Each row is a point on a tangle of strands that fork, close into loops and nearly touch. The rows are in no order.
Points whose rows are less than 43.9 apart are linked; no others are.
Q608: [ -6  15  -1 -23  -7  -4 -25  11  19 -12   1 -23   6   3  24 -10  28  17
  -6  -5   2  24   5  -9  14 -13   3   2  -8 -12  10  11  22 -23  -9  -4
 -24  -8  -1  -3  16 -13]
Q358: [ 23  -8  -2  -5   8   3  -1   1  -5  28  -6  16   3   6   0  -7   1  17
 -31  -9  18   9  -3 -35  -3  -9 -14  13   7 -12  17  -8  -8 -14  -9  17
  11 -11   5 -12  12   6]
Q779: [ 23   6 -17   6  14   1  -5  -6 -21 -26  11  13 -14  10 -38  17 -18 -25
  20   7 -33 -17   2 -19  -8  42   4 -13  -1 -11   1  -5 -20   1 -12   0
   7  -2  13 -12  25  27]
Q679: [-12   0  10  -3  -3  -4  15 -10  -8   3  -5   3  -4   8   5  11 -30  -6
  11   7  -4 -10  10  16  -4  11   2 -11   7  12  13 -13   2  24  -3  -7
  10   3 -12  16 -21  11]
Q883: [ -6  -1   0  -7  11 -13  -1  10   0  -6   4 -13   5  -2  29  10  13   0
  -1   4   2  -6 -14  16   1  -4  -1   6  -6   6  -8   8  14  24  -4 -15
 -11  13   2   9 -13   3]
Q223: [ -3   7   3 -11  -1   0 -23  10  21 -25   7 -12   2  -3   2  -4  18  10
 -14   5  -1  10   1   2  16   2  -2  10 -15 -16 -10   8  22   3  12 -14
 -15   9 -10  -2  16 -10]
Q132: [ 25  12 -14   5  12 -12   3   3   3   4   5   2  -6   0 -20   0   9   0
 -13 -19   2  -4  -3 -49   4   0 -10  12   2  -5  -6  -1 -17 -23   1  18
  18   0  27 -14  28 -17]
Q21: [  0  15  -3  -9  -1   3 -21   1  -6 -19  14 -25  -2   1  23 -18  18  -1
 -18  -2 -14  -3   9  26  18   7  -2   4 -17 -10 -23  10  17  14 -16 -11
 -13  10 -34   6  14 -12]
Q626: [ -2   2   1  -4   7  -6 -14   8  26 -15  -1   4  -1  -1 -18   8   9   0
  -7  -1  -4   3   3  -8  23   8  -7  13 -23 -20  -8   3   9   7  23 -14
  -9   6  -8  -6  16   3]
Q630: [ -7  -5  11   5 -13 -12  25   1   4  21  -3  -6  -1  -8  20  -8   5  12
   1 -10   6   2   3  -6 -20 -36   8 -12  26  12   8   4  -9  -6   8   6
  -3  -7   4 -11 -13 -14]
Q575: [-19   1 -25   8 -12  23   0 -13 -21  -2  -7   7   9  -6 -30   1 -27  -7
  28  14  12   1   8  40   5   4  25 -18  26  21  -5  -2  -7  14  13  18
  -1 -15   2   3 -35   5]
Q130: [ -5   6   0 -15   0  -6 -20  14  16 -18   5 -20   6  -2  12  -3  23  14
  -6   3   3  15  -8  -3   7  -5   3  11  -1 -13  -9   5  23   2   8 -11
 -18   4   2  -2   5 -10]
Q694: [ -8 -11  18  -1  -3 -19  13  -7  14  13  -4  -5   3  -4  23  -3   8  20
 -13  -3   3   7   4  -6 -18 -19  -8  -6  18   6   0   4  12  13   5  -2
 -11   4   4  -8  -5   3]
Q36: [ 17  15   2  -9   3  -8   1  -7  22 -12   3  -5   3  -8 -10   2  31 -23
   5  -6 -17  -9   7 -32  16  -3  -5   8 -26 -18   2   2  21 -20  14 -29
  13   2  -3  -2  19   9]
Q439: [-17   0   2 -11   1  12  12 -17  -4 -14 -12   8   0   2  -6  15 -29 -17
  16  24 -11   6   4  26   3  17   8 -17  18  22   3 -15   4  30   3  -7
  17  -1 -17  24 -25  12]
Q971: [-10  -2 -32  14  -5  15  -4 -17 -20  -9  -4  12   8 -14 -35 -16 -36 -13
  26  20   7  -1   2  42   0  14  21  -7  24  23  -5  -6  -4  12  13  19
   8  -7  11   3 -29   8]
Q177: [  7 -14   1  -7  -5  -5   6  -2  -4  33  -6  14  -5   7  18 -14   2  29
 -24 -14  22  22  -5 -13 -15 -17  -6  13  11  -4  15  -2 -16 -27  -1  14
   5 -19   9 -15   5   2]
Q799: [ 21  -8  -2  -8   2  -1   2   4  -6  32  -3  15  -5   3  12 -12  -4  25
 -33 -14  24  19   1 -17 -10 -10 -14  22   9  -4  24  -3 -15 -24  -6  18
  15 -17  12  -8  10   1]
Q656: [ 23   8 -14   6  12 -15   4   7   2   6   1   2  -7  -1 -24  -2   6  -1
 -13 -17  -3  -3  -8 -42  11  -2  -8  15   4 -11  -6  -3 -10 -17   9  14
  13  -1  14 -15  22  -8]
Q807: [ -6  -8  12   4 -17  -3  20  -4   0  24  -2   2  -1  -4  19 -10   6  16
   0 -12  16   5  -4  -8 -26 -33   6  -8  25   8  10   1 -15 -17   1   8
   1 -11  10 -15 -11 -17]
Q301: [-20  -6  -1   4  15   1  29  -2   9   1  -8  -1  -5 -13  19   2   8   5
 -11  10  -4  13  -1  34  10  -9  -2 -17 -16  32  -3  25  11  21  -5   4
 -13   7 -19  15  -7   1]
Q135: [ -7   9 -17 -17  12  -8   0   7  -6 -19   6  -4 -16   9  14   8  -6  10
   2   2  -8  -3  -3  21  16  23  -6   8  -8  -5   0   2  14  35   0 -18
  -6  20   1   6  -9 -13]
Q492: [ -5 -10  20   0   3 -13   3   2   9   5  -4  -2  10  -2  20   7   6   8
 -10   1   6  -2  -5  -4 -16 -15  -6  -1  10  -2  -5  -6  10  21   2  -8
  -9   7   0  -5  -7   9]
Q933: [ 12   1 -20  10  12   5  -7  -6 -18 -32   7  20 -12   4 -41  23 -19 -26
  20  15 -39  -3   5 -15  -8  40   2 -16   0 -12 -12 -15 -16   7  -7  -3
   5  -6   5 -15  19  27]
Q721: [-11   2   7  10   0   6   3   3 -15   4  -2  11   0  14  -9   7 -29  -8
  11   6  -1 -13   6   2 -18  13  -6  -3  -5 -10   4 -34  -9   7 -12   1
   2  10   0   9 -19   2]
Q707: [  0  -8  21  12 -24  27   4  -9  -4  21  -3   8   5 -16   6  -8   0   5
   4  -5  26   2  -7  -4 -25 -21   1  -2  23   7  15   5 -15 -27  -8  16
  13 -14  22  -1  -7 -16]
Q51: [ -6 -10  22  19 -16   0   2   1  -8   9  -3   8  -5   3  -3 -11 -30  -1
  -3  -1   9  -6   3  18 -24   5  -6   3   3   1   1 -20 -13  -8   0   7
   9   9   0   5  -8  -2]
Q498: [  0 -14  25  14 -27  31  -1 -13   1  26  -5  10   9 -20   8  -6   0  10
   4  -9  30   2   6  -5 -21 -19  -3  -4  21  12  22  16 -16 -23 -13  23
  11 -20  21  -2  -2 -17]
Q218: [  0   6 -17   5  14   2  -3  -5  -9 -30   5  21 -11   5 -42  27 -14 -25
  17  11 -38  -3   8 -14  -3  35   0 -17  -3 -17 -12 -15 -17  15  -5  -6
   0  -5   4 -17  13  21]
Q752: [ -9  -9  12   3   6 -14  22  -1   4   5  -7   0  -5  -4  21  11  -7  -1
  -4   6  -4   0   3  26   0  -7   0 -10  -3  23   7  13   7  28   2  -8
  -2   5 -12  14 -13  11]
Q915: [ 18  12 -12  -1   8 -13   2   0   5  11   6   3  -3   8 -10   1  15   7
 -11 -23  14  -3   3 -55   7  -1 -13  15  -9  -3  -4   1 -20 -34  -5  17
  18  -5  33 -13  32 -23]
Q782: [  5 -13  15   4  -1   6   2   2  -2  15 -10  15   2  -1  -3  -4  -7  11
 -23   0   9   9 -14 -16 -19  -8 -12   6  11 -16   1 -20  -5  -6  -3   8
   4  -1  -3 -11   3   9]
Q728: [-19   3 -20 -27  15  15  18 -10 -13 -25  -3  -2 -20   0  18  -3  -2   7
  16  14 -21   9 -25  29  14  22  11 -12  -4  20 -15   7  11  32 -14  -6
  -4  14  -7  10 -15  -4]
Q827: [ -4   5  -6  -8   7 -12 -11  13   2 -14   9 -20   4  -2  26   1  19   5
  -6   1   0   1 -13  18   5   0   0  12  -8  -2 -17  11  19  17  -1 -13
 -14  13   1   8  -5  -7]
Q621: [-10  -1  12   6   1  -4   3   9  -9   4  -3   8   1  14   1  13 -21  -4
   7   0   3 -11   0   3 -15   4  -5   0  -5 -10   3 -30  -9  14  -8  -7
   0  11  -3   5 -16   4]
Q706: [ 17  15   0  -4   7 -27   4  -1  17  -8   5 -13  -6   8 -16   2  30 -32
  10  -7 -27 -22   4 -27  -5  16  -3  12 -24 -19 -16  -4  -4 -22  17 -30
  16   4  11  -6  19   8]
Q550: [ -1  -6  19  17 -24  13   5  -1  -5  16  -1   3   2 -14   4 -10  -5   1
   5  -7  19   1 -12   4 -26 -21   4  -2  24   9   7  -3 -15 -24   0  11
  13  -7  13  -2 -10 -16]
Q128: [ -5  -1   1  13   5  13   1  14 -17   6  -4  18  -4  11 -18   9 -21  -8
   4   6  -2  -2  -1  -2 -18  11  -8   4 -13 -16   0 -31 -16 -10 -11   8
  -3   6   5   4 -11   3]
Q102: [  6 -14   4 -18   3  -7  -9   1  10  31 -11   4  16  17  14  -6  16  25
 -15  -8  17  11  -2 -33   6 -15  -3   9   1 -11   8  -2   1  -7  -2   8
 -11 -16   1 -15   6  16]
Q493: [ -5 -13   9  -4 -12  -9  15  -4   2  27  -5   6  -6   5  21 -12   6  27
 -12 -12  15  16  -5 -10 -22 -25   1   0  17   3  10  -3 -15 -21   0   8
  -3 -11  10 -19  -3  -7]
Q414: [ -4 -13  24  13 -13  -8   9   2   0   9  -5   5  -2  -1   7  -6 -17   6
 -10  -4   8  -1  -2   7 -26  -9  -7  -1  12  -1  -2 -17  -8   1   6   3
   6   5  -5  -3  -4   1]
Q160: [  4 -13  15   1  -8   3   5  -2  -3  19  -7  13  -6  -3   2 -12  -8  20
 -22  -5  11  14  -9 -11 -23 -11 -10   6  17  -8   7 -15  -6 -15   0  11
   6  -5   2 -13   3   1]
Q275: [ 12  13 -12  -3  14 -22   3  -5   6  -8   5  -3  -9  17 -28  14  10 -32
  13  -5 -24 -29   0 -21   5  27   2   3 -23 -18  -6   3 -25  -9   7 -20
   6   0  10  -7  18  22]
Q249: [ -1  -5   3  25 -19   7   0   1 -15  17   0  -2   7  -6  -7  -5 -22 -12
  19  -3  17 -17   0  28  -4 -11  15  -7  13  21   6   8 -18  -8   6  16
   7  -6   1  12 -21  -3]
Q192: [  3  17   4 -14   1  20 -14  -2  15 -34  11 -10   8  -7   2  -1  25  -6
 -12   4 -10   3   2 -10  18 -14   0  -5 -31 -17  -3   4  21 -20  -4 -23
  -4   9 -30   1  24  -6]
Q618: [  1 -11  14  10   4   4  -1  11  -4  10  -9  15   5   1  -6   4  -8   0
 -13   1   7   1 -13 -11 -18  -8 -10   6   1 -18  -6 -26  -9   0  -2   4
   2   4  -5  -6  -2   9]
Q112: [ 24  -3 -19  17  11   9  -3   3 -29 -19  15  20 -25  11 -41  14 -24 -11
  17  15 -32   9  15  -8 -12  40  -4  -3   2   2   0  -6  -6 -13  -1  11
   4  -1  24   2  24  13]
Q481: [-20  -5   0 -10   4  18   6 -20  -1 -23 -15  12   0   0  -6  15 -22 -18
  19  31 -11  13   1  34   3  14  10 -21  16  27  -6 -15  -1  31   2  -5
  19   3 -21  28 -23   8]
Q611: [ 18  13   6  -5   0 -15   1 -11  22   0   1  -4   4  -3 -14  -3  30 -22
   5 -12 -15 -16  13 -44  12  -1  -8   8 -19 -19  -2  -1  15 -15  13 -22
  17  -1   5 -10  22   6]
Q319: [ 35  -1  -8  15  12   2  -8   0 -24 -19  17  17 -23  16 -37  14 -21 -11
  16   7 -24  -3  15 -12 -11  41  -5   0  -2   2   8   1 -12 -14  -7   8
   9   4  32   5  38  14]
Q362: [ -8  -3  13  14 -16  -5   5  -6 -12   9   0   3  -6   8  -3  -9 -37  -3
   5  -1   4 -11  13  22 -13  11  -1  -4   4   8   9 -16  -9   3   1   5
  10   6  -5  11 -15   3]
Q640: [ -3  13 -18   0  17  -4   0  -8   0 -21   3  17 -11  10 -39  27  -6 -24
  16   3 -31  -9   4 -18   5  33   1 -14 -11 -19  -4  -6 -18  13  -1 -12
  -2  -4   6 -17  11  21]
Q404: [  1  -7  16  20 -23   5  13   2  -5  18  -2  -3   5 -15   7  -8  -5  -6
   7  -7  12  -9  -3   7 -18 -29  11 -10  26  15   5   3 -16 -11   5  11
   9  -8   0   0 -15 -14]
Q127: [  2  20  -5  -9   7  13  -7   1  16 -33  14  -4   3   0  -8   2  26 -15
   0   3 -14   1  -5  -5  19  -6   2   3 -43 -15  -7   4  16 -23   7 -31
   1  10 -21   7  16   0]
Q553: [ 19 -13  -1 -18   4  -8 -13   7  10  34  -7   2  20  15  16  -9  18  18
 -12 -14  20   4  -1 -38  18 -18  -1  15  -9  -7   6  -2  -3 -15  -2   9
  -2 -17   0 -13  13  11]
Q101: [ -9  -4  16   2   4 -11   8   3  -6   3  -2   3  -1   9  12  16 -18  -2
   5   0   2 -13   1  11 -10   1  -2  -3  -1   3   7 -16  -2  24  -5 -11
   1  10  -5  10 -18   9]
Q20: [-11  10 -17 -10   8  -5   1   1 -12 -10   7 -22  -9  -3  32  -8  17   2
  -3   0 -10   2 -14  32  16   8   2   6 -17   7 -23  19  16  14 -15  -5
 -15   6 -13  11  -5  -3]
Q775: [  7 -18  14  26 -27  19   6   1   1  26  -8  -2  14 -22   1 -10  -5  -1
  -1  -6  18  -8  15   3  -4 -22   2 -17  34  18  16  22 -11  -4  -3  33
   3 -18  -7  -3 -10 -20]
Q146: [-22  -5   3   5  10  -2  32   8  10   3 -11   0  -9 -11  11   6  -1   4
  -2  10  -3  20   6  41   7 -14   7 -19  -8  32   7  21   1  18   7   3
  -9   0 -19  17 -12  -8]
Q242: [-15   0   6  -8  -1   4  16 -16  -7  -5 -10   5  -6   6   0  12 -30 -10
  13  15  -9   0   8  21   2  13   7 -17  14  20  13  -9   6  27   1  -8
  14  -1 -16  19 -22  12]
Q140: [ 15   4  -9 -20   2 -13  -6  10  13  16  -6  -9   6   7  -3  -8  15  16
   0 -13   7   5  -1 -41  27 -12   4  20  -6 -14   7  -3   7 -17  12   3
  -3 -14   4 -12  12  -2]
Q216: [ 21  -3  -6 -20   4 -12 -11  11  12  26  -7  -6  17  14  10  -9  18  14
  -2 -17  16   0   0 -44  25 -19   2  21 -13  -8   6  -2  -1 -20   4   6
   0 -16   3 -11  14   1]
Q576: [  1  13  -2 -11   2  12 -24   2   1 -25  20 -12   2   9  10  -7  18  -3
 -11   2  -7  -7  11  18  22   9  -1   1 -30 -15 -15   9  14  16 -12 -20
 -11  18 -29   6  12 -13]
Q813: [-11 -12  13  -9  -4 -17   0  -8  17  21  -4  -5  10   7  27  -5  21  27
 -12  -8   9  15  12 -14 -10 -19  -9  -4   9   1   2   9  15   4  -3   1
 -21  -3   8 -12  -1   5]
Q100: [-11   7 -24 -24  10   4  10  -6 -15 -20   3  -7 -21   3  20  -6   0  11
   5   8 -17   3 -15  31  20  26   4  -1 -10   7 -12  12  16  30 -10  -9
  -8  15  -9   7 -11  -4]
Q744: [  5 -18  19  22 -29  25   1  -6   2  26  -4   1  11 -22   1  -9  -6   6
   2  -9  26  -6  13  -1 -12 -19  -1 -10  32  20  18  23 -10 -10  -7  33
   6 -14   9  -1  -5 -25]
Q268: [ -1  -5  12  18 -16  -6  20   7  -3  16  -5  -8   2 -12   7  -4 -10  -7
   9  -4   3  -5   1  16 -10 -28  14 -11  22  19   4   6 -13  -3  13   6
   6  -9 -10   4 -18  -8]
Q960: [-11   4 -11  11 -12   6   1 -17 -16   2   1   3  -2  -2 -24 -20 -43  -9
  18  12   3 -10  13  29  -2  21  11  -7  20  18   7  -9  -3   1   8  12
  14   1   5  11 -24   2]
Q25: [-14   9 -21 -19  10   1   7  -6 -15 -11   6 -16 -16   3  27  -8  10   7
   3   2 -14   1 -16  35  20  19   5   2 -17   8 -20  18  14  21 -16  -5
 -15   8 -12  10  -8  -2]
Q543: [-16   2 -14 -23  18  12  18  -5 -10 -22  -8   2 -13   0  17  11  -8   0
  18  20 -16   7 -24  24  10  16  12 -11   3  21  -2  -1  12  32  -9 -14
   5  11  -5  17 -20  -2]
Q61: [ 14  -2 -18  17   8   8  -4   1 -25 -25  10  24 -20   8 -43  16 -25 -13
  16  14 -37   7  14 -12 -12  40  -4 -10   1  -7 -10 -15  -8  -3  -4   9
   0  -3   9  -8  20  16]
Q503: [ -7  18  -2 -17  -8  -1 -25   7  12 -21   8 -28   3   1  23 -17  28  15
 -14  -3  -5  20   4  -1  10 -12   0  -3  -2 -12   0  11  25 -15 -12  -3
 -20  -2  -9  -3  15 -21]
Q139: [-10   2 -23  12  -9   9  -3 -18 -18  -2   0   6   2  -9 -31 -23 -41 -12
  22  17   6  -8   7  33  -1  21  16  -6  22  23   4  -6  -3   5  11  17
  12   0  12   6 -27   3]
Q370: [ -5  19  -5  -9  10  14 -14   2  15 -31  17   2   4   9 -10   6  23 -14
   2   5  -9  -2   0   2  22   4   2   2 -43 -16  -8   7  11 -11   4 -32
  -2  13 -18   8  12  -4]
Q536: [ 10 -27   4  36 -19  22  -9   2  -5  22  -2   3  16 -26 -14  -4 -16   0
   3  -3  27 -11  12  27   0  -8   2  -2  27  25   9  24  -6  -2   5  38
  -1  -7   6   6  -8  -9]
Q457: [  8 -25   5  32 -23  21   0   8  -4  24  -8  -1  15 -26 -10  -7 -12   1
  -3  -3  19  -7  14  19   2 -12   2 -10  34  22   7  25  -6   1   4  40
  -2 -15  -7   3 -11 -13]
Q356: [ 13  14  -8  -4  11 -25   3  -2  14  -7   7  -9  -7  13 -22   9  19 -34
  13  -5 -27 -26   2 -20   4  23   2  11 -27 -18 -10   3 -16 -15  15 -27
   9   2   7  -5  15  16]
Q247: [ 10  20  -3  -8   7   1  -1  -2  21 -24   9  -4   1  -7  -8   4  29 -22
   4  -1 -18  -2  -3 -16  17  -4  -2   8 -37 -15   0   5  22 -26  13 -34
   9   6 -12   4  16   7]
Q474: [ -3  16   5 -16  -6   6 -25   3  13 -27   9 -24   4  -3  17 -16  23  10
 -22   0 -10  14   9  -2  11  -8  -1  -6  -9 -14  -3   9  25 -11 -13 -10
 -16   2 -24  -3  24 -19]
Q562: [-12   6 -13  -2  11   0   6  -2  -8  -5   1 -19   3 -11  34  -1  24  -4
  -2   2  -6   0 -21  26  12  -3  -1  -2 -15  14 -22  23  19  14 -18  -2
 -15   7 -11  14  -9   5]
Q385: [  6 -19  16  30 -20  25 -13  -7  -2  19  -1   3  17 -25 -12  -6 -12  -6
   9  -1  29 -14   3  18  -9 -11   2  -1  23  22   9  17 -11  -8   0  25
   8  -2  19   8  -6  -9]
Q97: [ -9   1   5   9 -16  -3   9 -11 -14   7   0   1  -7   6 -11  -9 -40  -5
  13   3   3  -9  15  28  -4  12   6  -9  13  16  11  -8  -6   4   5   6
  12   0  -7  14 -22   2]
Q495: [  1  -9  18   7 -18  11   6  -2  -6  15  -5   9  -8 -12   2 -16  -9  12
 -12  -3  15  13 -14   1 -29 -12  -5   7  20  -3   7 -11 -13 -27   1  11
  12  -7  12  -5  -3 -10]
Q663: [ 24   7 -12  -3  15  -5  -4   6   1  20   3   7  11   8  -4   2  12   7
 -19 -19  25  -4   2 -55   9 -12 -12  16  -9  -3   7  -3 -21 -25 -12  18
  18  -6  24  -9  22 -15]
Q723: [-15   0 -18  12 -15  18   1  -9 -22  10  -5   4   7  -2 -24   2 -27  -8
  27   8  15  -6   8  37   7   1  23 -17  18  20   4   5  -9   4   9  18
  -1 -15  -1   8 -32   4]
Q226: [ -2  -6  11  25 -20   7  -3  -1 -12  13   3  -2   4  -9  -7 -13 -21 -10
  16  -2  19 -15  -4  26 -14  -8   8   0  13  19   5  -1 -18 -17   4  13
  10   1  10  12 -17 -10]
Q669: [ -5  11  -6  -8   0  -6 -19   9   1 -21  12 -25  -1  -2  24 -13  20   6
 -12   0  -6   5  -3  23  11   4  -2   9 -10  -5 -20  14  21  11  -3  -9
 -13  10 -13   6   7 -15]
Q378: [  0  -5   3  14  10   9   0  18 -12   7  -6  18   0   8 -15  12 -14  -5
  -1   2   1   0  -9  -5 -13   1  -7   9 -11 -19  -4 -30 -17  -6  -6   6
  -4   4   0   0  -6   6]
Q986: [-10   6 -18 -22  15   1  15   1 -11 -23  -6   1 -17   0  14  14 -16  -1
  14  16 -17   2 -15  20  10  20   4  -1   5  11   2  -9  14  35  -3 -17
   8  13  -1  12 -21  -6]
Q697: [-13  -7  11   6   2 -14  29   3   5   6  -9  -2  -9  -7  14   8  -9   1
   0   5  -4   8   9  33   1 -11   7 -13   2  27   8  16  -1  17  12  -2
  -1  -4 -16  15 -12   4]
Q373: [-14  -7   8  -8  -5 -19  -7  -7  21  22  -2 -10  15   5  37  -5  31  26
 -10 -10   9  19  19  -9  -5 -21 -16  -3   0   5   3  15  20  -3  -8   4
 -26  -3   8  -5   0   3]
Q713: [ -5  16  -3  -9   7  16 -21   2  10 -31  19  -3   6  11  -3   2  21  -8
  -4   5  -4  -5   7   8  21   5   0   0 -37 -18 -10   9   9   5  -2 -27
  -8  18 -22   7  12  -9]
Q421: [  2 -13   8 -12   2  -5  -4  -3   7  23 -10   6  10   8   9  -3  10  24
 -18  -6  15  10  -7 -29  -3 -14  -4   6   9 -14   5  -8   3   0  -2   5
 -10  -9   1 -17   4  15]
Q299: [  4  -8   2  -6  10  -1  -3   9   5  15 -11   4  10   4  -3   3  10  13
 -12  -2  10   7 -18 -32   0 -14  -1  11   7 -20  -2 -15   1  -1   3   4
  -5  -7  -2 -16   1  10]
Q206: [ -6  -5  11  -7   7 -10  -8  12  10  -1  -3  -7  11   1  10   9  12   9
  -4   1   8   1 -16 -10  -7 -14   1   8   5 -11  -9 -12   8  15   4 -10
 -12   7   4  -5  -7   5]
Q336: [ -3   5   4  -7   3   0 -21   8  25 -25   6  -2   2   0  -7   1  15   4
 -11   4   0   6   3   0  21   6  -5  11 -25 -18  -7   7  16   7  17 -17
 -11  11 -12  -2  16  -5]
Q584: [-11   1   6 -15  -2  -8 -19   0  18   9   1 -16  20   7  31  -2  37  18
  -3  -2  11  17   6 -14   1 -16  -4  -2  -2  -5   5  13  24  -5 -14  -1
 -26  -6   8  -1   0   2]
Q334: [ -6  -7   9  -1  10 -14  11   2   2   1  -2  -5   4  -3  28  14   3  -1
  -4   4   1  -7  -6  16  -3  -6  -2  -2  -3  14   0   7  11  28  -3 -13
  -7  10  -4  11 -13  11]
Q107: [ -3   0  -3  -2  11 -13  -9  15  19 -10  -3   2  -5   1 -17   9   3   6
  -6  -4  -4   7  -5  -8  16   4  -4  18 -14 -20 -11  -6   2   8  23  -8
 -11   4  -4 -10  10   1]
Q594: [ -4  -6  14  11 -11 -16  27   5   4  13  -5  -9  -3 -14  16  -3  -3   5
   0  -6   0   0   2   8 -16 -29   7  -8  23  17   3   5  -5   3  15   3
   1  -4  -5  -2 -13  -7]
Q595: [ 28  -2  -6  -6  13  -1  -5   4   0  29   1  13  12   9   2  -3   5  12
 -29 -16  27   2   3 -45   6 -12 -15  17  -3  -5  16  -3 -18 -18 -13  20
  17  -8  13  -7  19  -4]
Q645: [-18  -1  -7   1  15   5  19  -7   0   1  -4  -6   2 -11  28   3  17  -1
  -7   8  -5   4 -14  28  12  -6  -3 -13 -21  25 -13  26  15  22 -18   2
 -15   8 -16  16  -8   8]
Q393: [ 31   1 -12  11  12   2  -7  -4 -24 -25  14  15 -16  14 -35  16 -19 -19
  17   5 -27 -16   6 -20 -12  43  -1  -9  -4  -6   5  -2 -16  -4 -16   3
  10   3  21  -6  35  24]
Q58: [ -1  14   7 -14  -4  15 -23   0  13 -33  11 -17   6  -5  10 -11  22   1
 -21   3  -9   9   9  -3  13  -9   0  -6 -19 -17  -6   6  23  -9 -10 -14
 -11   8 -32  -2  26 -13]
Q722: [ 17  14   6  -6   1 -18   1 -10  17  -1   4  -9   1   3 -14  -4  34 -27
   8 -11 -21 -20   8 -45  -5   7  -7   6 -18 -20 -12  -6   4 -23  10 -25
  19  -1  14 -13  25   3]
Q823: [  8  14 -18  -3  17 -13   2  -7  -2 -14   6   7 -11  15 -36  22  -3 -28
  16  -2 -29 -22   3 -21   5  35   4  -7 -15 -19  -1   0 -24   1   0 -13
   2  -4  10 -12  15  25]
Q438: [ -7  -1   2  -5  10 -13 -10  21  13  -9  -2  -4   3   2   0  10   8  10
  -2  -1   5   6 -15  -4   3  -5  -1  16  -5 -16 -12 -12   3  10  17 -10
 -14   6   3  -5  -2  -1]
Q926: [ -4  -6 -11  21 -14  16  -4  -5 -21  17  -3   4  10  -4 -18   0 -25 -11
  24   4  20 -15   5  35   6  -3  18 -11  14  21   9  11 -13  -1   4  22
   0 -12   2  10 -28   3]
Q711: [ 10   1  -9 -10  10  -6  -5  10   8  13  -9  -2   7   5  -7  -1  12  13
  -6  -7   7   6 -15 -38  16 -13   2  16   4 -20   0 -10   3  -7  11   4
  -4 -10   3 -15   6   4]
Q758: [ -4  -7  17  21 -19   5   0   2  -7  10   0   5  -5  -5  -5 -16 -26  -2
   1  -1  14  -3  -2  22 -22   3  -2   6   6   6   3 -12 -17 -21   5  11
  11   6  10   7  -9  -9]
Q810: [ -8   3   4 -14   1  -6 -17   6  15  -2   0 -19  16   1  22   1  31  16
  -3   1   7  13  -6 -13   1 -15   0   4   5 -10  -2   6  24   3  -4  -6
 -22  -2   8  -4  -2  -1]
Q787: [ -8   8 -19 -17  14  -6   5   5  -7 -22   2   0 -18   4   6  14 -17   5
   6   8 -14   0  -2  16  11  26  -6   6   1  -3   1 -10  14  39   0 -18
   3  19   2   5 -14 -14]

A tip is a point with one link. Name the tips that can be reached along the links from each point below, in the order of the rows.
Q358: Q656, Q481, Q385
Q25: Q608, Q135
Q51: Q414

How many points has the smallest loop of links through each point below? Write - if it is on no loop.
Q301: -
Q226: 12
Q130: 13
Q711: 7
Q779: 6
Q663: -

Name the points in between on the shortest way along the links from the first point to the second, in order.
Q101, Q782: Q621 > Q721 > Q128 > Q378 > Q618
Q553, Q299: Q102 > Q421
Q107, Q492: Q438 > Q206
Q61, Q611: Q933 > Q218 > Q640 > Q823 > Q275 > Q356 > Q706 > Q722
Q223, Q373: Q130 > Q810 > Q584
Q608, Q669: Q503 > Q474 > Q58 > Q192 > Q127 > Q370 > Q713 > Q576 > Q21
